Each row is a point on a tangle of strands that fork, close into loops and nearly touch. The rows are in no order.
Points whose rows are less than 26.4 apart are linked; no others are.
<375>: [ 14 -23   3   7  31 -33   4 -18 -23  24  11]
<612>: [  4   7  -7  -3 -10  -5   6   6   6   5   5]
<472>: [ -5 -20   3  11  35 -30   5 -22 -23   2   1]
<718>: [  2  13  18  19  14   7 -32 -25  -2  19  -2]
<373>: [-10 -20  42  18  34   3 -27 -62 -20   1  21]
<37>: [ 11 -25  -3 -20 -12  -7  29  32  -9  10  23]
<372>: [ 20 -16  -2 -17 -13  -6  19  25  -7  18  24]
<294>: [-13 -39   3   7  43 -37  15 -27 -32  -8  -5]
<433>: [-21  37  -1  13 -10  31 -24  -4  30 -19 -29]
<103>: [-15  20  -9 -14 -35  24  12  30  17 -32  -2]
<89>: [-23  30 -12   3 -21  19  -3   8  27 -27 -16]
<538>: [ 23 -11  -6  -5   0 -17   8   3  -8  26  16]
<606>: [  9 -29  13  11  42 -31  -3 -30 -32  20   8]
<474>: [ 23  -7  -1   2  10 -21  -3  -7  -9  34  13]
<698>: [-19  27  -9 -10 -35  25   6  25  25 -36 -10]
<694>: [-23  26  -3  14  -3  10 -12  -7  18 -16 -15]
<244>: [ 15  22   3 -17 -42  42  -7  34   9 -16   1]
<696>: [-11  15 -12  -2 -15   3   7   9  13 -14  -3]
<590>: [-18 -51  -4   2  46 -40  23 -25 -38 -13 -11]
<345>: [-10  39  -7 -11 -40  46 -15  20  35 -39 -26]
<766>: [-12  20  12  22  10  12 -26 -20   9   1 -10]
<647>: [  4  -9  -8  -5   4 -18  16   5  -2   8  10]
<298>: [ -9  19  -7 -10 -26  12  10  19  15 -19   0]
<764>: [ 22   2  -1 -16 -26  10   8  24  -3  11  16]
<831>: [ -4 -23  39  17  38  -5 -24 -58 -28   6  20]
<92>: [ -9   9 -10   2  -5  -6   6   4   9  -6  -2]
<562>: [ 16  25  17  15   4  25 -46 -23   9  30 -12]
<54>: [  3 -24   6 -20 -20   6  35  56 -17  -5  21]
<523>: [ 22 -34  -9  -7  21 -33  15  -1 -20  30  16]
<210>: [-18 -25 -14 -17  -8 -13  44  31   0 -21  11]
<358>: [ -9 -30   1   9  39 -34  11 -23 -25  -2  -2]
<415>: [ 18  -7  -5 -14 -15  -5  14  17  -3  15  18]
<307>: [-19  12  -7  10   5  -8   3  -6   7 -13  -7]
<804>: [-16 -20 -18  -9   3 -22  33  12   1 -18   4]
<490>: [-13  39  -8  -4 -31  44 -19  11  38 -34 -33]
<199>: [  1  19  26  24  14  21 -43 -31   3  20  -7]
<273>: [ 13   8  -6  -5 -15   1  -3   7   5  13   8]
<707>: [ -2 -16  -5   5  23 -29  11 -12 -13   6   3]
<57>: [-17  40   9  17  -8  40 -36 -13  34 -15 -38]
<591>: [ 21 -21  -2   1  20 -30   4 -11 -17  34  13]
<133>: [ 22  16  -4  -5 -20  14 -13   4   8  19   3]
<6>: [  7 -39 -15 -13  14 -32  29   8 -12  12  10]
<640>: [ -1  28   0 -17 -46  46  -5  38  21 -37  -8]
<805>: [-25 -19 -19 -13  -3 -16  42  23   4 -29   2]
<655>: [  3 -28  -1 -20 -15  -1  35  43 -11  -2  20]
<48>: [ -5 -16 -13  -4   7 -24  24   6  -3  -4   5]
<170>: [ 13  21  -1   3 -13  11 -18  -2  11  16  -4]
<493>: [ -5 -25  -6 -19 -13  -7  37  39  -4 -10  18]
<519>: [  1 -27  35  15  41 -14 -17 -55 -34  10  17]
<272>: [ 20  22  11  12   1  17 -40 -19   5  31  -8]
<451>: [  4  21  30  22  10  30 -51 -30   7  24 -13]
<684>: [ -2  18  12  21  11   9 -26 -22   3  12  -7]
<663>: [ -5 -26 -12   1  25 -34  22  -7 -14  -2   1]
<617>: [  6  -2  -4   3   8 -18   4  -5  -3  15   5]
<256>: [ 21   7   4 -16 -34  24   5  34  -3   0  12]
<11>: [-24  27 -14  -3 -27  19   5  16  26 -33 -13]
<162>: [ 22  20   3   7  -3  13 -29  -9   7  27  -5]
<356>: [ -9 -39 -12  -2  33 -38  28 -10 -23  -3  -4]
<152>: [ 22  14   7 -18 -40  37  -1  39  -2  -8  10]
<333>: [ 18   2   4   8  11 -13 -13 -16  -9  31   8]
<834>: [ 11 -30 -11 -12   9 -27  25  10 -10  15  16]
<467>: [-23  22   8  20   7  10 -18 -16  10 -11 -15]
<699>: [ 15 -43 -12 -12  24 -37  24  -2 -19  22  12]
<382>: [-12 -49 -13  -3  38 -41  27 -14 -30  -9 -10]
<536>: [-19  25  -8   9 -10  12  -6   0  19 -20 -14]
<546>: [ 14 -19  -8  -9   2 -21  18   9  -7  18  14]
<150>: [  3 -28  24  15  40 -23 -10 -42 -35  11  11]
<704>: [  8   1   1  12  16 -15 -10 -14  -7  20   5]
<241>: [  9  24   2 -17 -44  43  -5  37  13 -27  -3]
<388>: [-10  13   0  13   7  -3  -7 -10   5   1  -5]
<812>: [-12  44   6   9 -16  47 -37  -7  39 -15 -45]
<775>: [-16  39  -5   2 -22  38 -23   2  37 -25 -33]
<713>: [ -6  33  -4 -16 -44  45  -7  28  25 -38 -15]
<366>: [  5  15  -2   6  -2   1 -12  -6   6  11  -3]

How many points has the smallest loop of links through each point below? Write 0 if it is on no loop.
<591> -> 8
<366> -> 8
<617> -> 7
<358> -> 8

A fork is a point with three links, a tip a point with one. Leave the first point through the second and follow the links. Name the first fork or tip that comes.
<519>, <150> -> <591>
<89>, <11> -> <92>
<606>, <150> -> <373>
<805>, <804> -> <647>
<775>, <433> -> <812>
<523>, <699> -> <546>
<562>, <272> -> <170>
<647>, <617> -> <474>

Name the points in between on the shortest way along the links from the first point to the second, in order.
<704>, <538> -> <333>, <474>
<834>, <805> -> <546>, <647>, <48>, <804>
<474>, <831> -> <591>, <375>, <606>, <150>, <519>
<273>, <562> -> <133>, <170>, <162>, <272>
<294>, <356> -> <590>, <382>
